The views of a scene show one set of named points, each view turned or mirrored, shifted and resized as a whole, with a little noise and some points left out.

Scene 1
View 1
k_166: [ 26  -6  -5   1  15 -33   8  15   1 -30  -8  28  47   0 -15   4  33   5
  12  13   7   7 -34  -9  -7   5  -4  12  11  10  59  18 -22  11 -32 -25
 -12  14   1   4 -60   9 -18  -9 -30]
k_983: [ 13 -11  21   1  14 -16  -4  14   9 -23  -6   1  47   6 -28  35   4 -17
  20  18   8  16 -40 -11 -11   3 -11  -8   2   9  47  17   1  30  -2 -34
  -9  12 -14  18 -48   4  -5 -17 -10]
k_299: [ 15   0  -6   9   2 -28  23  -4 -25 -26  -8  32  16  -5  10   1   5  12
   8  25  -3  16 -14 -12 -12 -14 -13  19 -16  16  43  18 -19  20 -30 -28
   4 -23  13   6 -10  22 -37  -5  -4]
k_176: [ -2  -7   7   6   6 -11  -2  -2  -1  21  28   5  -1  14 -33  41 -11 -17
  -9  -6   7   0 -59 -15 -33 -15  -4 -27 -10 -18   9   0  15  15  -5 -22
 -19   3 -22  -3 -18 -22   3 -14  -4]
k_940: [ -1  -5   3   3   4 -13  10  -2 -10   7  14  14   3   8 -12  28 -10 -10
  -5  -4   3  -2 -43 -11 -32 -17 -10 -13 -17 -11  20   1   5  12 -16 -21
  -8  -7 -10  -2 -10 -10  -5 -12  -3]
k_912: [ 19   4 -17  10   7 -35  32 -18 -23  11   9  42   4   2  -1   8  12   4
 -20   0   4   0 -32  -8 -32 -31  -8 -12  -8   4  39  -1 -24   3 -56 -25
 -14 -11   0 -19  -9   2 -29  -4   1]
k_455: [-19 -16   0  -4  -2  -7   1  15  -2   6  20  16  -3  14  -7  25  -9  -9
  -6 -22   3 -20 -52  -9 -36   0 -11   2 -29 -35   0  -3  16  -4  -1   3
  -4   1  -5   5  -6 -25  17 -11 -22]
k_102: [  4  -4 -19  19 -11  -7   0 -25 -24  40  41  12 -45 -17  -3  16 -10   3
 -30  22   7  23 -36 -14 -26 -15 -21 -19 -14   3 -17  11 -14  37 -30  -3
   4 -28   5  -6  42   1 -34  -1  12]
k_697: [  9 -14 -22  -7   4 -26  16  19   0 -14  -7  41  27  -5  14 -13  40   9
 -11 -11   7 -19 -33   6 -23  11 -21  25  -9 -10  34   4 -33 -10 -50  15
   5   9  19   0 -21  -3  -4  -5 -37]
k_463: [  4  -1  -3   4   9 -28  25  -6 -14   3   9  31  16  14 -11  21   0  -6
  -6 -12   3 -10 -39  -9 -37 -26  -5 -10 -16 -11  37  -3  -4  -2 -32 -27
 -15  -5 -10 -11 -20  -9  -7 -10  -6]
k_173: [ 11 -13  -6  -6  13 -22  20  12  13   0 -12  28  43   3  -5  18  29 -16
 -11 -15  13 -13 -41   8 -33  -8 -22 -11  -1  -3  50  -6 -28   0 -52  -4
  -6  20  -6  -1 -28  -9   1 -16 -11]
k_419: [-10 -19  -3   1  -7  -5  -6  17  -9 -18   9  13   1  -3   6  11  -4   4
   6  10   1  -1 -33 -11 -16  14 -16  26 -27 -13   4  18   5  16   4  -1
  11 -14  13  20   0  -2  -2  -6 -24]
k_190: [ -6   0   6  13  -2 -14  -2 -12 -31   2  38   9 -26  13 -23  32 -35   4
   6  13  -7  11 -44 -32 -24 -19   6  -4 -28 -15  -3  12  33  19  16 -40
 -13 -29 -13   1  -4  -8 -14  -7  -4]
k_115: [ -6  -5  -3   6   2 -13   4  -6 -11  26  34  16 -15  14 -24  33 -13  -9
 -15 -13   3  -8 -56 -16 -39 -21  -2 -21 -19 -24   2  -3  15   5 -11 -17
 -18  -5 -14 -10  -7 -23   1 -10  -6]
k_177: [  3  -8 -17   3   2 -20  13  -2  -9  15  21  31  -3   3  -7  11  12   0
 -21 -11   7 -10 -44  -5 -32 -10 -10  -6 -11 -16  15  -1 -11   1 -36  -4
  -9  -1   0 -10  -8 -14  -8  -6 -17]
k_415: [ 21   4   3  15  15 -24  -4 -19  -6  31  43   6  -1  12 -58  44  -3 -12
 -13   6  12  15 -66 -25 -29 -25   9 -49  14  -7  21   3  11  25 -16 -44
 -40  12 -34 -18 -44 -18 -14 -13   0]
k_931: [ 20  -9  -2   8   6 -13   7  -5   6  11  -6   5  26 -19  -3  23  17 -19
 -12  28  16  28 -27   2 -16  -5 -35 -24   7  27  39  11 -37  43 -49  -8
   7   4  -3   9   5  12 -30 -15  14]
k_657: [  0  -2  -6   3   2 -24  17   3 -22 -18   6  32   8   7   2   4  -1   9
   7   0  -4  -7 -30 -15 -24 -11  -4  19 -25 -10  27   7   0  -1 -17 -22
  -5 -16   6   2 -17   0 -13  -6 -20]
View 2
k_176: [  3 -29  -7 -17  30 -11  -6  13   9  12   9 -15 -16  -5  13   4   5 -13
   6   6  13 -16   0   0  12 -15 -18   8   4 -13  26  -2 -17 -11  -5  21
   4  11 -23   0   3 -10  12  -3   7]
k_931: [ -4  -2 -16 -19  -5 -41  -4  16   2  42  -7  16  -3  -3  14  29   3 -16
 -17  -9   3 -26 -17 -18 -12 -31 -11  25  33  31   7  21   2 -25   7   0
 -26  21  15  10  -1  -5   9 -11  12]
k_463: [  6 -12 -13  -5  30 -12  13  -4   8  22   0   5   0  12   2  10 -11   9
   5   6  20 -25   2   8  -8 -20  -6   0  11  -7  13   7 -10 -10  10   9
 -14   8 -12   7 -13  -8   4  13   5]
k_177: [  4   0 -17   1  31  -1  -1  -1   7  12  -3   3  -4  12  15   6   8   9
   3  11  16 -21  -4   3 -15 -17  -7  10   9  -3  27   6   5 -22   1   4
 -15  15 -14  -1 -19   0   2  -1  12]
k_115: [  3 -19  -7 -11  37   2  -4   9   8   2   5 -14 -10  -6  15  -4   4  -6
   6  12  12 -18   4   7   6 -14 -19  10   5 -21  25  -1 -10 -16  -6  23
  -1   7 -22 -11  -8  -6   8  -3   9]
k_912: [  8  -1 -19  -1  24 -19  16   6  -1  20 -12  16   5  11  10  21 -18  21
  -5   6  13 -32  -8  17 -13 -22   1  11  29  -3   3  15   3 -20  13   3
 -24  11   1  -2 -24  -1   5   6   9]
k_697: [  2  20 -26  17  22  -3   0 -24  11  34  -4  18   4  32   5   7  23  12
   2   0  26 -17  -7 -10 -42 -21   4   2   2  28  30   9  13 -17   8 -23
 -33  23  -8  25 -21   1 -13   7  13]
k_173: [  6   0 -20 -14  19 -25  11  -7   9  42  -3  19  -5  22 -10  22   4   2
   5   9  35 -31  -4 -16 -22 -36  -4  -9   2  14  36  13  -4 -16   8 -10
 -21  31  -6  22 -12  -1   7   1  22]
k_455: [ -3  -3  -8  -2  35  15  -7 -14  18   7  11 -14  -4   4   7 -18  26 -14
  11   9  19 -11  10 -12 -10 -14 -22   3  -7  -9  36  -4  -8 -11  -7  18
 -11   6 -25   0  -5  -7  -3   3   8]
k_657: [ -1   0 -13  12  25   1   5 -16  11  19   3   0   7  12  11  -4   3   5
   0  -4  10 -13   1   8 -17  -9  -1   9  14   6   2   6   1  -6  13   6
 -21  -4 -11  11  -8 -13 -10  20  -8]
k_419: [-10   6  -8   7  17   8 -13 -15  17  18  10  -9   1   2  16 -16  31 -21
  -3  -7   4  -3   1 -16 -17  -9 -17  21   9  17  15   1   0 -11   0  11
 -19   0 -12   7   3 -13 -11   6  -3]
k_983: [ -6 -32  -7 -13   7 -36  -8  -1  12  49  12  -6 -13   7   4  15   7 -24
  -2 -19  11  -8  -8 -11  -1 -13  -3   4   7  28   9   7 -21   8  13   1
  -3   9 -11  40  24 -23   5  12 -10]
k_190: [ -5 -25   0   0  27   3  -8   6   9  -1  10 -26  -3 -13  25 -15   0 -12
  -2  -3  -9  -6   2  15  12   2 -16  26  20 -17  -5  -3 -12  -7   2  35
  -1 -14 -18 -10   3 -19   1   9 -13]
k_166: [  1 -16 -22   9  14 -33  -3 -10   8  50   1  10  -8  30   7  26   3   5
  -1 -16  17 -10 -18   4 -24 -11  17   2   8  37  10   9  -4   1  21 -22
 -13  17  -8  47   3 -13  -5  19  -8]
k_299: [ -5   6 -17  13   6 -17   8 -11   5  33  -4  13  13  10  14   8  -5   2
 -15 -16  -2 -16  -8   5 -22 -12   2  21  36  26 -18  17   5  -8  20   1
 -31  -3   9  14  -7 -16 -10  18 -11]
k_102: [ -4   9 -12  -5  14  -2 -14  25  -1  -8  -9  -2   1 -22  39   4  11  -8
 -17   6 -16 -20 -11   4  -4 -14 -24  48  41  -6   4  10  14 -42  -6  25
 -20   6   5 -36 -21   3   6 -21  13]
View 3
k_931: [ 29 -16 -28  -4   2  -9  -8  -6  -6 -17   8 -41  15  -5 -19  22  10  22
 -11  -8  10   7 -13   5 -30  -8  21  -1   1  -1 -18  -4  19  18  19 -33
   6  30   5   6  11   3   4   3   2]
k_697: [-22 -23  -6  12  22 -21 -11  -1 -10 -40   6 -25  32 -20  -1 -12  -7  -7
  -2  -6  27  11  14  16 -28   4  16 -23  31  16  21   7 -15   8  13 -12
  14  13  31 -15  23   6 -12   0   8]
k_173: [-12 -11 -17 -19  14 -19 -12 -11  -1 -38   2 -29  41 -22   1   8  -1   2
  -2   7  11  -6  -2  19 -38  23  15 -16  15  15   2 -12   3  -1  19 -19
   5  12  18   1  24  -1  -2  -5  15]
k_657: [ -7 -15 -11  13  10 -20 -17  -9   4  -7  16  -9  12 -18 -10   3  -2 -11
  13  -7   9  -2  19   4 -12 -25   4 -27   0   8  22  -2 -14   6   5  11
  -4   8  11  -4   6  -2 -10   7  18]
k_102: [ 24 -14 -31  14 -14  13  10  21   2   5   3 -24  27  17 -21  -6  -6   5
  25 -27   2   3 -15   9  -6 -34  -6   9 -32  -4  -8  17   3  24   1   2
   5  15 -22  -8 -10  -5  15  10 -16]
k_463: [-10  -3 -17 -10   8 -19 -17 -12   7 -14  12  -9  29 -17  -8   9  -1 -12
  18   1   0 -14   7  11 -23  -3   5 -23  -8   6   8  -5  -1  -2   8   7
  -7   4   4   2   8 -11  -3   4  23]
k_419: [  1 -35 -15  23   0 -11   2  -1  11   1  11 -23  13 -20   8   1   5   4
   4 -16   5   7  15  -6  -1 -39  -1 -17   7  22  29 -12 -28  19   2   5
  12  14  12  -1   7  10  -4   5   2]
k_912: [  0   4 -17  -2  11 -14 -18  -2  -6 -22  11 -13  25  -1 -30   3  -8 -13
  16  -5  12  -5   1  21 -27  -1  12 -18 -13  -9  -6  16  15   3  13  -3
 -10   8   0  -9   5 -13  -4   8  18]
k_176: [  3  -6 -23 -22  -2  -8   4 -12  16   9  10  -7  45 -19  17  12  11   3
  19  -2  -9 -22  -3  -4  -8 -13  -5  -1 -24  18   1 -15 -10   2  -5   9
   2   4 -10  16   6 -10  10   8  17]
k_190: [ 12 -10 -21   4  -7  -8  -3  -8  19  28  18   2  17 -13  -1   9  10  -5
  27 -15 -10 -15  11 -13   8 -48 -12 -11 -36  10  12  -5 -15   9 -10  26
  -7   5 -17   8  -9 -11   4  17  17]
k_166: [  3 -11  -2  -5  34 -35 -23 -29  -9 -16  22 -12  16 -29  -2  18  17   3
 -16  -1  32   7  18  -5 -22  -8  27 -21  18   9   4   3   1   5   8 -16
   7  20  30   4  20  -2 -21  11  37]
k_455: [-17 -23 -18  -3  -4  -8   7  -1  18  -3   5 -13  43 -22  24  -5  -1  -5
  21  -4  -6 -13   8   1  -6 -16 -11 -13  -5  29  31 -20 -32   5  -3  17
   9   0   2   3  11   2   5   1   5]
k_177: [ -9  -9 -16  -4   8 -10  -2   2   2 -16   5 -14  42  -9  -2  -8  -6  -7
  19  -6  10  -5   0  13 -17  -4   1 -10  -5   9   7   6 -10   5   4   3
   6   6   3  -6  10  -7   0   6   9]
k_415: [ 18  16 -18 -41  12 -12  -3 -23   8  15  17   6  53 -14   9  22  18   4
  17   0   5 -25  -9 -10  -8  -6   3   9 -40   6 -25   4   8  -4  -9   5
   4   7 -17  21   4 -22   6  19  35]
k_940: [  2 -12 -21  -8  -2 -11  -6  -8  13  -1  10 -14  29 -16   1  11   5  -2
  16  -4  -4 -13   3   3 -13 -16  -1 -14 -15  12   9 -14  -7   5   3   5
  -2   8  -2   6   6  -5   3   5  14]
k_299: [ 14 -16 -14  23   9 -22 -25 -10  -5 -11  19 -22 -10  -9 -31  14   3  -4
  -1 -14  15  11  18   4 -18 -31  16 -30   2  -5   9   6   7  14  15  -6
  -8  20  12  -7   4  -1 -15   7  16]
k_115: [ -4  -5 -21 -16  -4  -5   3  -3  16   5   8  -4  48 -12  10   2   1  -5
  29  -5  -7 -21  -2   4  -7 -13 -10  -4 -25  16   8  -6 -14   2  -6  16
   1   0 -13   5   2 -11  11   8  13]
View 4
k_173: [ 32 -15   7   7 -40   8  -1   0 -25  24 -14   7  12  -4 -22 -16  -8  24
  12   7 -10   8  16   1  32  15  10  -2  -6  20 -25   3   5 -25 -11   6
  -2  -2 -21   9   8  -5  14 -11  16]
k_419: [ 16 -19   3  -2 -11  -4  -4 -10 -15  -8  -4  -8 -12  -1 -16 -20 -11   8
 -11   4   0  -7 -17   0   7   7   8   9   8  -2  -2  -4  -4  -2   2   2
  -8   9   4   8  -7   5  10 -10 -11]
k_657: [ 22 -20   4  -3 -16  -3 -10  -4 -30   0   1 -10   2   7 -15  -5  -6  12
   0   0  -5  -4  -6  -8  21   0  -3  -1   4   0  -9  15   0  -3  -2   3
   6   3  -3  -6   8   0  14  -2  -9]
k_415: [ 32   9   9   5 -17  13 -23  -8 -28  14  -4 -20   9   2  -1  31 -36  21
  46  -1  41  10  -1   8  48  19  -7  -9   9  -2 -10  -1  11  -1   2  13
  15  -1 -10   3  -1   9  24 -30  12]
k_931: [ 25 -12  -7  -5 -28  -1   4   0 -19  32  -4 -13   4  -5  13 -16 -20  16
  15   2 -19   2  -2  16  14  26  14   8  19  21 -16  -1  20 -11   0  -1
   7 -13 -24  11 -10   1  25 -30  16]
k_177: [ 30 -12  11   2 -32  -4   1  -3 -23   5  -9  -9  11  -4 -15  -2 -12  15
  13   4   5  -2   1   8  24   9   2  -5   1   0 -30   2  -5  -7   3  11
   5   8  -2   4  10   4  17  -8   0]
k_983: [ 22 -10  -4   5  -6  16 -24  -6 -25  16   0  -3 -13   9  -9  -8 -19  20
   9   0  11  12   0 -10  36  19   8   9   5  15  20   1  20 -14 -11  -6
   1 -10 -23  11 -15  -3  13 -25   9]
k_299: [ 21 -23  -7  -9 -16  -9  -6   2 -33  12  10 -16  -1  12   3 -12  -4   9
  -2  -6 -26  -6  -7  -2  12   9   1   6  13   8  -6  21  13  -1   0  -7
  15 -11 -13  -7   3  -4  21  -5  -4]
k_115: [ 24  -6  14   1 -18   8 -12 -14 -18   3 -11 -16  12  -6 -17  14 -27  19
  24   8  25  -4  -6   6  28   6  -3  -9   9  -2 -21  -1  -8   2   2  23
  -1  14   3  -1   3  11  13 -18  -3]
k_940: [ 23 -12   6  -2 -16   6 -13 -11 -21  11  -5 -13   8  -2 -13   3 -23  20
  14   6   8  -3  -5   2  24   7  -1  -3  11   6 -13   4  -1  -1  -2  16
  -2   6  -6  -1   0   6  13 -18  -1]

In a view up to two points have been moved. Name them for each view, in the order of its rows, or write none.
view 1: k_173
view 2: k_419
view 3: none
view 4: none
